Points, in no order, along strands that fork and pass close to each other.
Points whose rows are less than 54.7 apart are linked; no others are. Some points are linked to none.
q180: [-13   9 -12   8  -2 -15  -5 -10  20 -20  36  12  -6  -6  -7  -9   5 -21
  -1   6 -21  24 -20   6   5]
q818: [  2  -7 -29   0  20  -1 -14   3  -6   6 -26   9 -25  18   1  21  -1 -11
   3  -2  23  35  19 -32  20]
q463: [ 18  18  19  28  14  -4   7   2   3  -7  -2  -1  13 -42 -19  -2   0   0
  -2  -3  -4 -33 -24  11  13]
q110: [  5  -6   4  25  12 -11  13  11 -19   0  41   0 -14  -5 -15  11 -15  -5
 -30  19 -20   9  13  15  14]
q633: [ 12  -6   1  23  13   0 -12 -19 -10  28 -36   2   7  33  41  33   7  41
  10  -6   7 -20  22  -5  10]
q910: [-17 -15 -15   2 -22 -22  12 -16  26   3  53  -8   2   6  -2 -34  15  -6
 -25  24 -33   5   1  33  13]
q508: [  1  20  13  13   0  -5   6   2  -8  -2  -6   8 -14  19  -8  11   5   1
  24   0 -19  25 -27  18  11]
q753: [  2  21  14  17   9   3  18   5   8 -12  -3   0  27 -37  -7  -6  -6  -5
   3 -10 -17 -26  -9  18   1]
q341: [ 18   8  12  20  18   0  -3  -7 -18   6  -2   2  -2  -9  -4  20   4  12
  -1   8  12 -26   6   8  -3]
q68: [ -8 -11  20 -12 -23  -8   5   2   5 -11  29   0   5  14  -5 -12   3  -1
 -15  25 -20  -3   7  25 -16]
q25: [-26  12  -5  21  -3 -14   0   4  25 -33  35  22  16  -7   0  -6   5 -19
  -1   3 -11   4 -10  17  -6]
q16: [-25   2 -12 -18 -32 -11  -1 -13  27 -14  24   5  -1  14   9 -21  24  -9
  -8  12   1   6   1  26  -7]
q591: [ 14 -12   5   2  -4  13 -14  -1 -13  36 -37   9   0  20  43  11   2  26
  10  -4 -11 -19  -3 -41  12]
q679: [  1 -17  18  49  13 -11 -17  16  -9  23 -25  24  34  23  28  33  -2  26
  -5  -9 -17 -31  19 -30  11]
q65: [ -6  -8 -17   2  12   8 -11  10  -2   2  -9  21 -13   8  -1  22 -10 -14
   5 -11  16  23  19 -26   3]
q984: [-11 -11  12 -20 -28   4  13   5  -5  -7   5 -10   2  10 -16 -10  14  13
  20   4   0  -3  -2  29 -19]
q647: [  9 -11 -22 -20 -15  17   1   2  24   2 -28   6  -3   5   9 -15   6 -11
  20 -20  -2  26   1 -29   1]
q322: [ -7 -14  -6 -27 -15  23  11   6  21 -14   3   2   4   5   8 -10   0  -3
  15 -10   0  -2  11   0 -25]
q76: [-11  -5   7 -28   8  21  11  21   7 -13  17  -1  10  -7   7  -4 -22  -5
  -9  11   6 -15  22   1 -18]
q382: [ 13   1 -19  11  14   0 -11 -36  -5  25 -27   0 -15   8  16  20  12  26
   8  -3  26 -17  10  -6  12]
q92: [-29   5  -9  -5 -28 -11   7  -6  12 -18  25  10 -11  22  -2 -11  20  -5
   7  16  -8  27 -10  34  -1]
q11: [  9   5  27 -16  -7   7   2  10 -17   3  -2 -19  19 -18 -17  -2  -6  21
  11 -10  12 -38 -13  11 -21]
q399: [ -8  -6  -6 -21 -13  12  -7   8  17  -9 -23  14   2  20  25 -10   4  -9
  29  -9  -6  29   0 -10  -8]
q988: [-13 -21  -6 -22 -15   9   4  16   6 -24   6  -7 -14  23   2 -10  -6 -10
   8  22   5  33  25   2   2]
q919: [ -3  -2 -17 -17 -27  -3  12 -11   8   8  -4 -21  -2  -2 -21 -32   4  -3
  19 -20   6  16 -19   5  -2]
q915: [ 10 -19   6 -45 -16   3   2   4 -11   5 -17 -22 -13   8  -6 -11  -3  18
  24  -1  19   4 -13   2  -1]
q168: [ 10  14   5  42   3   5  -7   1   7  -6 -11  20  22 -26   3  -2   6  -8
  10  -7  -8 -15 -20 -15  10]
q456: [  8   2   2  12  15 -13   1   1 -21   4   6  11 -32  16 -14  24  -4   5
   6  13   3  22   8  12  14]
q588: [ 24   9  27  20   8  -3 -13   1  -3   4 -24   0  20 -21   0  15  10  29
   3  -2   6 -54 -15  -2   0]
q687: [ 24  -5  11 -13  11  11  -7  -1  -7  16 -15  -5  -6   5  13  14  -7  22
  12  -5  12 -29   2 -10 -14]
q121: [ 22  -4   1  -4  10  11  -7 -14 -15  29 -43  -6  -4  25  35  29  13  41
  18  -6  12 -21  -1  -5   0]
q416: [-15  -6 -31  -6  -2   1  -1  14  15 -20  21  -6 -15   1  -5 -13  -9 -36
 -14   3   9  43  20 -22   1]
q779: [ 17  -7  -2 -20  -8   2  -7 -14 -13  18 -31   3  -4  -5 -11  -4   4   8
  17 -19  10  -5 -28 -13  -3]
q799: [  1   5  13  14  23  21  18  22   8  -3 -11  14  32 -13   0  14 -15   7
   2 -17 -20 -27  22   6  -8]
q937: [-22 -20   2  -7  -3   2   5  27   6 -18  18  12   1  18  -6  11  -9 -14
   9   6   2  24  26   6  -9]
q529: [ 27  14  21  17  17 -13  11  -3 -17   5  11  -5  -6 -29 -14  15   4  17
 -19   8   0 -27   4  22  10]
q69: [  6  12 -18 -23 -14   6  -9 -15  12  -8  -1 -16  -2 -17  -4 -28   7 -24
 -12 -14  16   6 -19 -26 -20]
q601: [  0  -2  22 -12 -18 -15  19  -2  -1  -2  25 -23  13 -18 -16 -30  -9  -4
 -23  13 -18 -12  -6  29  -3]
q690: [-15 -21 -30 -28 -21 -12  15 -19  26  -1  28 -24   0 -12 -17 -46  13 -19
 -38  18  -9  15   2   4   8]
q57: [-16 -15 -19 -26 -28  -7   6  -1  17 -12  23 -17 -19  14   4 -40  10 -19
 -14  23  -6  34   7   7   3]
q451: [ -6  14  -6 -26 -14  -3  -9 -13 -21  -3 -16   0 -24   8  -2  -8   9  -5
   1   5   4  26 -33  -4  10]
q874: [ 23  10  -5  17  17 -15 -13 -31 -11  13  -8   0 -13 -13  -1  18   6  23
  -5   0  22 -25   3   7  13]
q713: [ 15  10  23  41  32  -3 -15  11   1  -4 -16   5  23  13  10  38   7  28
  -3  -2   5 -36  16   2  -5]
q412: [ 11  -4  14  -4  29  17  17  16  -6  10  -5 -14   5  -2   1  23 -14  18
  -1   0  10 -30  30   9 -10]
q334: [  4  -2  10  -4 -14 -22   4 -16   3   5  33 -13  -8  -8 -24 -33   4  -5
  -8   9 -22  18 -26  17   3]
q150: [-11  -3  -5   3 -17 -24   7 -15  14  -3  47  -3  -8   2 -13 -21  16   3
   2  18 -31   6 -20  30   6]
q666: [ -4  -4   0  -6  32  13  -9  15   4   1   7  13  -2  -3  10  21 -21  -9
 -10  -1  19 -10  30 -16  -8]
q414: [ -2  -7 -21  21   1  -2 -24  -8 -14  26 -50  30   2  20  46  26   5  12
  -7  -9  -2  -1   3 -46  23]
q402: [-26   5   7  -5   1   3  14  13  25 -20  22   4  28   9  -5  -9  -1  -6
  -8   2 -13  -7  27  31 -19]
q164: [ -7   2 -29 -31 -18  22  -7  -1  -8 -10 -34  -5 -24  11  13  -6  12 -12
  13  -7  15  32 -21 -29   1]
q961: [-10  11   7  33   7   0  -4  19  15  -9   4  14  27  -5   7   7  -8 -23
  11 -17  -8   7   4  -3  -6]
q325: [ -3  17   0 -15  -4   5 -12  -6 -25   5 -38   6 -12  16  12  15  10  -1
  17   0   9  11 -29  -4  13]
q423: [ -8  10   1   4 -17   1   5  -4  34  -7  -1   9  27 -16   5 -22  10  -9
  11 -16 -13 -11 -18   8 -10]
q141: [-24 -11   8  12   4 -13   7  15   0 -12  49   6  -2   3 -12   2 -13 -10
 -20  19 -25  20   8  20   3]
q371: [  9  -7 -12  -5  -9  14  12  -7  21   8 -19   6   9 -10  -2 -27   5 -13
  19 -26  -9   9  -1  -8  -2]
q740: [-15  -7 -31 -39 -30  -6  -6 -11  32 -19   4 -11 -20  15   5 -25  18 -17
  -2   4   9  35   1  -6  -3]
q49: [ 22   5  25  12   1 -17   6  -5 -29   5  18  -6 -18 -13 -22   9   5  18
 -17  18 -14 -12  -9  27  10]
q545: [ 24   3  -2 -14   5 -10  -8 -18 -22  27 -30 -14 -18   2 -14  -1   6   6
  11 -10  13   8 -24 -11  16]
q723: [ 14   3 -19 -23   4  12 -18 -17 -12  16 -25  -6 -19   1  19   8   5   6
   3  -9  30 -13 -15 -37  -6]
q787: [ -2  -3   4  30  -2   7  -9  11  -9  16 -35  30  10  20  18  31   1   8
  15 -12 -19   7  -1 -19  13]
q664: [ 12   4 -22 -27   2  13 -22 -19 -18  25 -52  -3 -16  10  19  13  11  14
  10 -10  20  -3 -26 -33   8]
q777: [ -6  13   2  33   9 -14 -12   3  -1 -14  17  22  -7   4  -8  13  -4  -5
  18  -2 -19  21 -20   9   9]
q263: [-17 -28 -18 -16 -25 -16  15 -13  15   9  37 -19   3 -15 -18 -42  10 -10
 -41  26 -36   7  -7  23  13]
q28: [  5  -4   3  26  34 -17  -2  -1  -7   9  13   4  -8   4  -1  30 -16  -1
 -16  -4  19   3  34   5  14]
q743: [ 17  11  40  -7  11   0   4  18  -2 -15   4   0  19  -9 -14   7   5  19
  -6  -4 -14 -33   2  21 -17]
q145: [ 12  11   3  -5  21   5   7 -11 -10   6   5 -15   0 -28  -3   0 -16 -11
 -26  12  17 -22  10  -5   4]
q493: [  2   4  27   8  16   6   2  23  -9 -18   5   4  18   9 -20  15   3  20
  -3   0 -18 -16  23  15 -26]
q450: [ 19  17   6  33   8   3  -9 -11   7   9 -22  14  16 -22  14  12   4   3
   1  -8   5 -26  -7 -26  15]
q405: [-26 -18 -17   4  -3  -6   2   8   6 -18  31   6 -10   3  -4  -4 -14 -28
 -16  10  -2  43  10  -3   7]
q999: [ 17   6  11   1   4   1 -10  -8  -5  12 -20  -5  14 -34   1  -2  -4  11
   8 -12  11 -36 -26  -8   0]
q619: [  5 -19 -22 -36  -8   9  -6  -1   1  -9   8 -20 -23  -4 -18 -23   2 -19
 -11  13  18  23   3 -24  -5]
q903: [ -3 -26 -16  -3  -4   0  18   2  -4  -1  25 -12 -22  -4 -21 -26  -4 -19
 -20  26 -11  42  19  -5  17]
q460: [-19 -29 -13 -28 -19  14  12   8   3 -17  26 -21  -3 -12  -1 -29  -7 -16
 -29  30  -7   4  15   2  -3]
q899: [ -5  -4   4 -38 -27 -15 -16 -16 -18   2   6 -19 -11  -6 -15 -25  -2  -6
  -5   3  17   9 -33  -5 -14]
q692: [ -4  -5  23  21  -6 -12   9  11 -11 -11  44  -5  10 -10 -17  -5   3   7
 -34  27 -45 -10  -9  30   0]
q247: [ 11  12  31  -1  -8 -16  -3  -5  -4  -9  14   0   5 -18 -19 -10   1   0
   2   7  -8 -12 -31  15  -1]
q404: [  9 -11   8 -45   2  12  11  10  -6   6   8 -29  -4 -15 -11 -15 -17  10
  -4   3  16 -24  -3   0 -17]
q631: [-16  -4  10 -10  21   6   4  17   1 -12  24  10  14  -4   2   9 -27 -18
 -23   4   3  -4  29   2  -9]
q791: [  7  15  27  12  -4 -17   7  10  14 -11  25   4   8  -1 -18  -3   9  10
  10  -1 -33   2  -8  34  -8]
q227: [ 18   9 -10 -15  22   4   5 -23  -8  24  -9 -25  -5 -26 -10 -13  -8   0
 -13  -7  24 -25   0 -18  -1]
q853: [ -3  13  22  21   6  -5  18  19   9 -22  30   5  18  -2 -21  -2   3   4
  -6   0 -37   4  11  36  -6]
q527: [-20  11  10  -1 -13 -14  26   1  13 -11  34 -19  25 -11  -5 -23  -1  -8
 -25  20 -24 -13  -4  45   1]
q137: [ 12  -2  17 -15 -15 -27  -8  -8 -25  13  13 -10 -11 -17 -29  -9  -3   8
  -8   4   1 -10 -28   9   5]
q764: [ 25   0  -3  20  12   1   9  -9 -14  24 -23  -3 -21   6   1  13   2  16
  16 -10   3   6  14   6  21]
q651: [ 20  10  20  31   0   5 -16   1  -2  11 -32  18  19  -4  29   9   6  12
   5  -5 -14 -27 -11 -29  10]
q351: [-24  13  20  49  17 -10  -4  24  16 -26  13  15  36  13 -12  13  -1   0
  10  -9 -25   5   3  18  -9]
q894: [ -6   1  17  35  21 -16  11  29 -11  -7  20  14   2  16 -19  28  -6   9
   8  -5 -15  19  20  18  -1]
q41: [ -9   6   7  -1  -8  24  -1   5   2 -13  -7   9  18 -17   4  -1   3   2
  11 -11   3 -31 -13  -7 -21]
q906: [ -2   3 -25  -1   9   9  -1   5   7  -6   0   9 -13  -8  -4   4 -10 -30
  -7 -11  14  25  17 -27  -4]
q388: [ 12  12  36  -6 -11 -10  -1   5  12 -14   8  -1  22  -9 -15  -8   9   9
   7   0 -16 -20 -19  31 -16]
q795: [ 10   1 -21  23   7   8 -18  -8  -8  21 -34  21  -2   7  29  14  -2  -4
  -4 -15  10   0   4 -42   8]
q948: [ -2  -9  -6   9  21   0 -15  -6  -6  22 -34   7  -4  38  39  38  -3  27
   8  -3  25   0  26  -3   6]
q244: [ -7 -21 -12 -43 -33  -3   4  -6   7  -6  -9 -34 -22   5 -16 -41   7  -3
  10   4  16  36  -8  -2   3]
q105: [  1  17  21  54  33 -23  -5  13  -3 -13  20  13   7  -8  -8  35  -3   3
  -4   2   1  -8  -2   6  14]
q283: [  8  12  10  37  25 -23  -5  -2 -21   5  16  10 -22  13  -8  35  -1  11
  -3   9  -4  10   5  18  22]
q623: [-27 -16 -11 -30 -37 -20  19 -16  22  -3  31 -15  10  -6 -16 -33  13  -1
 -16   7   5 -12  -8  31   1]
q465: [ 21  13  10  46  14 -22 -21 -19   3  14 -39  18  10  13  35  28  15  27
   1   1  -2 -21  -2  -3  27]
q205: [  0 -29 -14 -52 -26   7   0   2  10  -4  -5 -26 -14   1 -12 -26   2   5
  20  -5  13  13  -8  -7  -6]
q711: [ 13   8 -21  -9  14   1   0 -20 -16  15 -22  -7 -29   3 -10   4   9  -5
   6   6  16  25 -10 -15  13]
q219: [ 13   4  28  41   3   5 -14   6 -17  18 -37  19  23  22  32  24   9  29
   0  -1 -24 -24   5 -27   5]
q669: [ -3  -7  -9  -4  13   8  28   9  12  -3  12 -13  -3 -12 -15 -15 -14 -19
  -3   1  -2  18  26   3   2]
q624: [ -2  11   5  -9   1  14 -17   0 -20  17 -46  14   3  30  33  21   7  11
  19  -4  -8   2 -15 -13   9]
q253: [-15  -2 -22   4  11  -6  -2  11  -3  -5  -3  14 -19  23  -2   8  -9 -25
  14  -6   3  60   1 -12  15]
q938: [  1  -4  16  30  23   3 -22  18   1  11 -17  23  21  11  21  31 -11  -2
   2 -19   4  -8  19 -22  -5]
q577: [-29  -2  -6  -3  -6  -9  32   6  22 -10  37  -9  17  -7  -1 -25  -6  -9
 -31  23 -28  -2  20  43   2]
q75: [  5  -3 -22   4  -3  14  -9  -5  -6  13 -35  25  -8   8  14   7   6  -4
  11 -14   3   8  -5 -29  13]
q146: [ 15   1  27   4 -16   4  -1  11 -11   9 -21 -13  24  -7  -9  -4   4  24
  20 -18  -2 -26 -13   9 -18]
q755: [ 19  -2   0   7  -4   8  -6 -11 -10  14 -31  17  -1   0  -1  11   6   9
  17 -18  -3  -8 -17 -11   8]
q277: [ 19  13  23  26  14   7 -10   5 -14   1 -20  13  12   1   2  24  11  22
  10   2  -1 -32   4   2 -10]
q683: [ -8  14 -11   1 -28   8 -13  -7   1  -9 -23  21   2  -1   6   2  13 -12
  12 -14  -2   6 -31 -10  -7]
q639: [ 17  15 -10  19  18  -8   2 -17 -21  24 -24   8 -23  10  -1  16   7   1
  13  -7  -1  26  -5  -5  23]
q209: [-25   2  -5 -20 -12   0  24  -2  41 -10  17  -3  19   6   6 -22   8  -7
 -10   5  -4 -13  27  32 -11]
q880: [ 13   8  -4  29  21   6 -16 -14   8  15 -22  10  15  -6  28  23  -5   8
  -8  -9  17 -35  17 -22  10]
q786: [  3  14  31  21  14 -13  13  21  -4 -23  33  -3  15 -14 -21   7  -3  11
 -25  14 -41 -10   5  30  -2]
q930: [ 33  15  16  28  22 -21 -11 -15  -8  11 -15  -2  -7  13  12  37   7  31
  -1  -3   0  -9  13  20  14]
q406: [ 10  10   9   9  20  -6 -20  -8 -16   7 -25  19 -11  22  17  31   3   8
   7   6  12   2   0  -3  18]
q490: [ -4  -4   4   1  -5  34  -4  14   1   4 -12   9  22   4  32   5   1  10
  15 -16  -5 -35  -6 -27 -29]
q88: [-11   0 -16 -12 -19 -11  -2 -14   5  -6  19   8 -21   9  -9 -15  11 -16
   5   8 -10  35 -14   6   5]
q774: [  6   5  12  25  28 -11   9  18 -10   4  23   0  -1  -8 -15  27 -18   6
 -25   7  -6  -4  29  20  14]
q892: [-23 -15 -19 -40 -38 -18   2 -17  23  -4  25 -25  -2  -1  -3 -38  12  -3
 -13   2  14  -3 -11  15 -12]
q773: [-20   3 -16 -27 -37  -5  -3 -13  23 -10   9  -1  -2  -1   1 -24  20 -11
   5  -4   7   0 -16  11 -20]
q752: [ -3   8  11  -6   5   5  16  -2   1 -15  11  -1  20 -33 -13  -7 -12  -3
 -10   0  -3 -24  -1  18  -8]
q274: [  2  13  -9 -11  25  23   9   0   1   0  -3  -5   6 -29  12   3 -19 -10
 -11  -1  19 -32   6 -15  -8]
q678: [-19 -11 -20 -16 -16   8   8  10   1 -22  -8  -5 -25  21   0 -12   2 -13
  20  13   3  50   6   1  15]
q353: [ -6   8  29  37  14  -3 -13  25   9  -4  -5  16  31  11  12  22 -11  -6
   3 -19  -4  -3  10  -5  -6]
q306: [-27 -14 -18 -19 -29  -9   3  -2  28 -16  35  -2  -6  25  14 -22  12 -18
 -15  23   1  24  21  16  -1]
q330: [-12  -8 -29 -35 -25  12  -5   2  22 -25  -4 -10 -18  11  17 -20   9 -17
   7  -3  15  21  10 -12 -11]
q21: [ 16  20  -7  32  31  -3  -5  -9   2   7   6  10  -4 -16  -8   5 -10 -19
 -11  -6  13  -1   7  -9  12]
q556: [-14  -7 -19 -46 -17  13   2  -3  11  -9  21 -28   1 -15   4 -33  -8 -15
 -13   5  15  -9  -2 -11 -18]
q9: [ 18 -11 -12  11   6  18  14   4 -15  15 -25  -4 -13   3   1   6  -3   8
  24  -8  12   6  19 -12  10]
q440: [-11   3 -21 -37 -34  -4  -9 -12  19  -5  -6 -17   0 -10   3 -33   9 -10
  -1 -23  19   4 -26 -13 -19]
q287: [  2 -20  -7 -37  -5  22  -2   8  -7   6 -23 -16 -18  11  13   1  -2  20
  29   0  18  -3  -7 -21  -8]
q229: [-19   7 -11  20   1   5  -9  11 -16   7 -34  19  -6  23  23  28  -6 -11
  17 -10  11  35  -1 -19  10]
q67: [-10   2  -3  16   1 -15  -2  -2   2 -15  49  14  -8  -1 -10  -7 -10 -15
 -19  18 -25  24 -11   7   4]
q871: [ -1  24  24  50  10  -3   5  14   4 -20   9   8  24  -4 -13  13  14   9
  13  -6 -25  -5 -18  22  -1]
q198: [  8   8 -19  41  18  -7 -18 -21  -6  26 -28  17  -3   9  17  25   4   7
   3 -13   4   2   9 -20  23]
q838: [  1   3 -18   1   5  -3  -1 -14 -11  -1   8   7 -25   0 -21  -3   3 -18
   7   6   1  30  -7  -9  10]
q609: [ 14  -4  25 -16  -5  -1   4   7 -28  -3  -3  -6 -13  10 -16  15   4  19
   8  10   4 -10  -1  16  -9]
q98: [ 15  -2  12 -24  18  18  21  14 -10  14   2 -29   0 -15  -4   3 -22  14
  -7   1  10 -28  15   3 -11]
q309: [-25  12 -14  -2 -11   6  10   0  21 -14  19   3   9  -7   5 -19  -5 -27
 -11   1  -1  14  11   3 -11]
q861: [ -8 -23 -15   2 -14   1  13  -4 -13   4  35 -14 -10  -7 -20 -27  -3 -15
 -30  29 -22  22   3   4   8]
q100: [  8 -13  12 -31 -17 -19 -10 -11 -24  13  17 -23 -10 -11 -21 -23  -5  -2
 -23  12   5   2 -22   1  -1]
q427: [-18   8 -20  24  -7   4  -2   9  16 -11  -1  18  13   2   9   0 -10 -28
  11 -24  -1  30   1  -9  -6]
q264: [-14  11  -1  -9 -23 -12  10 -12  30 -13  11  -4  29 -21 -10 -32   9 -10
  -1 -10   1 -24 -22  22 -10]
q866: [-12   5   8   9  -9   8   3   6  -6 -16   1  19   8  10  -8   6   9  -6
  16  -2  -6   2  -5  11 -14]
q294: [  7 -12   0 -12  23   1 -11   7 -10   9  -9  -2 -23  26  13  27 -12   6
   5  11  25  17  31  -7  13]
q149: [ -7   2  14  12  -4  26 -13  20  -2  -3 -20  16  24  21  35  12   3   9
  18  -8 -10 -13  -3 -21 -21]
q911: [ 28  19  14  44  17 -12 -15  -4  -5  23 -29  15   1  10  16  33   8  27
   6 -13  -9 -11  10   9  19]
q506: [ -7 -17 -19 -46  -3  10   7  -5  -6   1  11 -32 -12 -23 -17 -30  -6  -8
 -26  12  15  -4   2 -23 -11]
q56: [  9  -8 -24  -2  17  14  -9 -18  -3  21 -28  -3 -16  22  32  24   5  23
  10  -4  28  -8  26 -19  11]
q90: [ 10   7   7   3  -8 -12  14 -10 -18   2  10  -8 -24   6 -20  -5   7  11
  17   8 -19  29 -20  23   8]
q769: [-11  13 -35  10 -16   7   4  -9  32 -11   0   4   2   2   3 -21   7 -22
   6 -26  -8  31  -5  -9  -9]
q691: [ -7   0   5  53  27 -27 -10  15 -17  14  -9  21   5  23   5  46  -9   3
  16 -22  -5  16  -3   1  20]
q640: [ 10 -19   3 -21  12  10   0  14  -8   2   0   0 -24  12  -7   9 -11  -3
   3  18  11  18  26  -7   8]
q503: [ -7  -2 -13  -5  14   4  16   4 -16  -3  23  -2  -3 -23 -13  -5 -18 -24
 -40  25  -6   3  12   1   9]
q12: [-11 -30  -5 -31 -19  10   2   9  -7 -10  18 -12 -22   9   2 -17  -8   0
 -11  34   6  13  17  -3  -2]
q701: [-22  -4   1   2  -1  -4  19  10  10  -8  40  -3   9  -6  -5 -17 -18 -18
 -33  19 -26  15  19  23   2]
q437: [  8  -4 -20 -30  -5  15  -6  -8  -7  12 -15 -21  -9 -14  13  -7  -4   0
   2 -20  33 -22 -20 -37 -17]
q952: [  5  -1  12   8   3  -7   0  -3 -21  -3  22   7 -17  -1 -14  10  -7   2
 -13  22  -3   6   8  17   6]
q831: [ -4   9 -17   7 -13  19  -4  -7  -3  -8 -15  12   7 -17   7   1   7 -12
   2 -13   8 -10 -18 -22 -14]
q33: [  7  14  14  13   0 -12 -16 -12  -6 -17  13  11  -6 -16 -10   1   6 -11
  -2  15   3  -3 -24  -1   6]
q489: [ -5 -14   7   7 -15  -8  14  -1 -11   1  46  -9  -8 -17 -21 -11  -1  -1
 -32  27 -40   4  -8  24   9]
q652: [ 21  -7 -14 -12  25  26   3  -1   0  22 -11 -24 -14  -2  16   2 -13   8
   7  -6  25  -8  22 -28  -1]
q733: [-13  -4  21  -5   8  11   5  19  14 -23  12   7  23  17  -7   7   2   4
   3   2 -16 -11  24  19 -31]
q857: [  8  -1 -18 -24 -13  -2   9  -9  -9   8 -17 -29 -22  -2 -21 -31   9  -8
  13  -3  17  24 -15 -13   0]
q812: [  3   0  -8 -10  13  12   9  -3 -14   4  18 -18 -14 -21  -7 -10 -16 -22
 -30  19  13   2  21 -12   1]
q960: [  6   5 -15  35  18 -15 -21 -37   2  20 -43  18   0  22  39  32  10  21
  -1  -6   4   0   7  -6  33]
q62: [ -1  20 -16 -12  -5  -1   0 -17   6  -5  10  -7   3 -24 -16 -29   7 -33
 -22  -2   3  13 -18 -13  -9]
q932: [  0  -6  -4  -1  19   5 -12  20 -11  12 -26   8 -10  37  22  36  -5   6
  19  -3  22  15  27 -14  12]
q170: [ -9  -2  -2 -41  -8  19   1   7  22 -14  18  -5   4 -11  15 -21  -7 -15
  -6   1  10 -10   8  -8 -22]
q443: [ 17 -16  13 -25   3   6   5   7 -25   4   1  -9 -26  13  -6  10  -8  16
   1  24  10  -1  20   6   3]
q967: [ -3   5  12 -14 -12  19 -10   7  -3  -2 -28   9   5  27  29   4   4  -5
  26  -8  -3   8  -8 -12  -9]
q821: [  2 -13  -6 -21   1  24  11   5  17   5 -10  -1  14 -15  -3 -13 -10   0
  19 -18  -1  -8   7  -9  -4]
q345: [ -6  23  11  -3  -8  -2 -17  -7   2 -21  11   7   3 -15   9 -14   1 -15
  -3   2  13  -6 -15  -7 -12]
q475: [-25 -16  -8 -33 -20   8  33   7   7 -15  22 -19   9 -15  -8 -26  -2  -4
 -19  18  -3 -14  15  24  -8]
q759: [  0  20 -11  14   6   0  11 -13  10  -7  17   4   7 -32 -14 -19  -6 -22
  -8  -9  -6   5 -13  -6   2]
q132: [ -3  -7  -7 -34 -17  15 -14  -2  -8   4  -6  -8   3  -4   3  -7  -2   7
  13 -19  24 -24 -32 -22 -25]
q668: [ -1 -18  19 -27 -23 -10   9  -3 -11  10  20 -32   7 -20 -17 -24 -12   4
 -25  10  -1 -15  -9  15  -5]
q417: [  4  16  -7  25  22  -8   8  -4  -3  -5  21   8   1 -18 -12   0 -11 -21
 -14   5  -9   6  -2   3  14]
q447: [ -1  -6 -29 -20   8  17  -1   1   2  -7  -4 -15 -19  -7  -9  -8   1 -16
  -8   0  24  23  13 -34  -6]
q649: [  6  11  23  20 -14  -2 -11   6   1 -10 -28  18  22   4   1   2  20  10
  24  -7 -24 -10 -32   3  -3]
q898: [  1 -16 -13 -24  -4  29   0   4 -15  18 -39  -7 -11  23  30  16   3  26
  27  -4  11  -7  -6 -34  -1]
q289: [ -8   3  -4 -28  -6  -1   9  -6  11  -7   9  -7  13 -35 -18 -22  -7  -5
 -10  -7   5 -25 -13  12  -2]
q24: [ -7   2 -24 -21 -12  -5   9 -17  12  -4  25 -15  -3 -14 -18 -39   6 -27
 -29  12  -4  16  -8  -1  -6]
q912: [  7 -11 -15   6  18  12  18  10  -2   9  -9  -6 -11 -11 -14   4 -12  -6
   5 -11  13  11  28  -4  13]
q99: [  5 -15  15 -27 -12  12  10   7 -16   2 -19  -4  -6   9 -15   5   5  20
  25  -3   2  -4  -2  14  -7]
q120: [ -3  20  31  28   0   1  -5  17   3 -25 -10   9  29   6 -14   4  17  17
  14  -6 -19 -13 -15  10 -19]
q455: [ 29   1  12   3  28  -7  -9 -14  -6  17  -8   0 -16  18  15  31  -3  29
  -8   5  17 -15  29  12   2]
q836: [ -1  -8  12 -37 -10  12   1   5  -1   0   1 -16  11 -16  -4  -6 -16  13
   8 -12  16 -38 -19   0 -22]
q707: [ -2  15  10  58  18 -13  -3  10 -11  -1   1  21  -1   6  -3  33  -1  12
  23 -11 -22  11 -12   8  12]
q849: [-19   6   0  -7 -30 -29   9 -16  23  -7  30 -13  13 -12 -15 -30  17   1
  -4   2  -5 -20 -27  38  -1]
q139: [-12  -1  -5   3   1  -6   5   9  -5  -9   8   3 -25  29  -4   1  -9  -9
  19  15  -8  53  -2   8  16]
q126: [  3   3  12  14 -25   7  -5   1  18   0 -18  23  25   4  10 -11  12   3
  23 -17 -27 -15 -20  -3 -10]
q53: [-16  15  13  13 -15 -19   8  -4  39 -15  28   1  19  18   4 -18  15  -4
   5  10 -12   3   0  36  -7]
q111: [-20 -17  -7   5   8   3  -1  23   5  -7   7  19  -2  10  -8  22 -16 -15
  10 -16   7  21  28  -6   0]
q85: [ 22   3   3   9   4   1 -17 -16  -5  27 -28  -6   8 -13  20   5   8  27
   7 -11  21 -44 -18 -26   7]
q154: [ 12   5  -3 -17   5   2  -4 -12  -3  16 -11 -20   3 -32  -5 -12  -8   1
  -9 -23  24 -30 -25 -20  -9]
q485: [ 12  -1   8 -19  -8   1   0  -4  -1   1   5  -6 -10  -5 -11 -14  -9 -10
   8   5   0   4   0   2  -9]
q133: [  0 -11   4  38  37 -25  -7  10  -6  17  -3  18  -2  16   3  44 -14   4
   2 -21  16  12  20   1  11]
q183: [  6  10  21  64  31 -14 -14  19  -2   0 -16  12  27   9   5  46   6  25
  -1 -13  -4 -17  18   1   5]
q129: [ 13   1   6  12  29   5 -10   2   6  12 -10  11   8   3  19  24 -16  -3
  -3  -8  17 -17  27 -17   3]

Follow the links from the first point to the second, and from the first to the third. Name the last point that the two ways share.
q277; q69; q527 | q141
q16; q205; q692 | q141
q701; q753; q912 | q88
q447; q490; q129 | q170
q490; q769; q678 | q170
q11; q707; q633 | q341
q871; q755; q740 | q16
q56; q154; q773 | q341
q849; q85; q912 | q88

A fork is a point with three links, a tip a point with one. Leave the first point through the second and follow the links. Name the first fork or tip that comes.
q110; q774 | q90
q90; q508 | q110
q903; q861 | q388

A fork is a point with three links. Follow the links from the first point to the second and name the forks in between, in order.
q545; q849 | q711 q88 q16 q773
q818; q967 | q65 q906 q170
q769; q12 | q129 q170 q906 q65 q988
q110; q999 | q952 q341 q277
q463; q440 | q264 q773
q683; q12 | q967 q170 q906 q65 q988
q910; q999 | q62 q773 q16 q88 q180 q141 q110 q952 q341 q277

Name the points in between on the shortest way along the links from the first point to the second, in order.
q678; q651 | q988 q937 q111 q65 q906 q447 q619 q506 q556 q170 q76 q631 q666 q129 q880 q450
q412; q711 | q98 q404 q836 q132 q437 q154 q999 q588 q277 q341 q529 q49 q952 q110 q141 q67 q180 q88 q838
q198; q25 | q795 q75 q755 q779 q545 q711 q838 q88 q180
q21; q100 | q417 q759 q62 q69 q440 q773 q16 q92 q88 q180 q67 q141 q701 q577 q527 q601 q668
q121; q774 | q633 q948 q56 q382 q874 q341 q529 q49 q952 q110
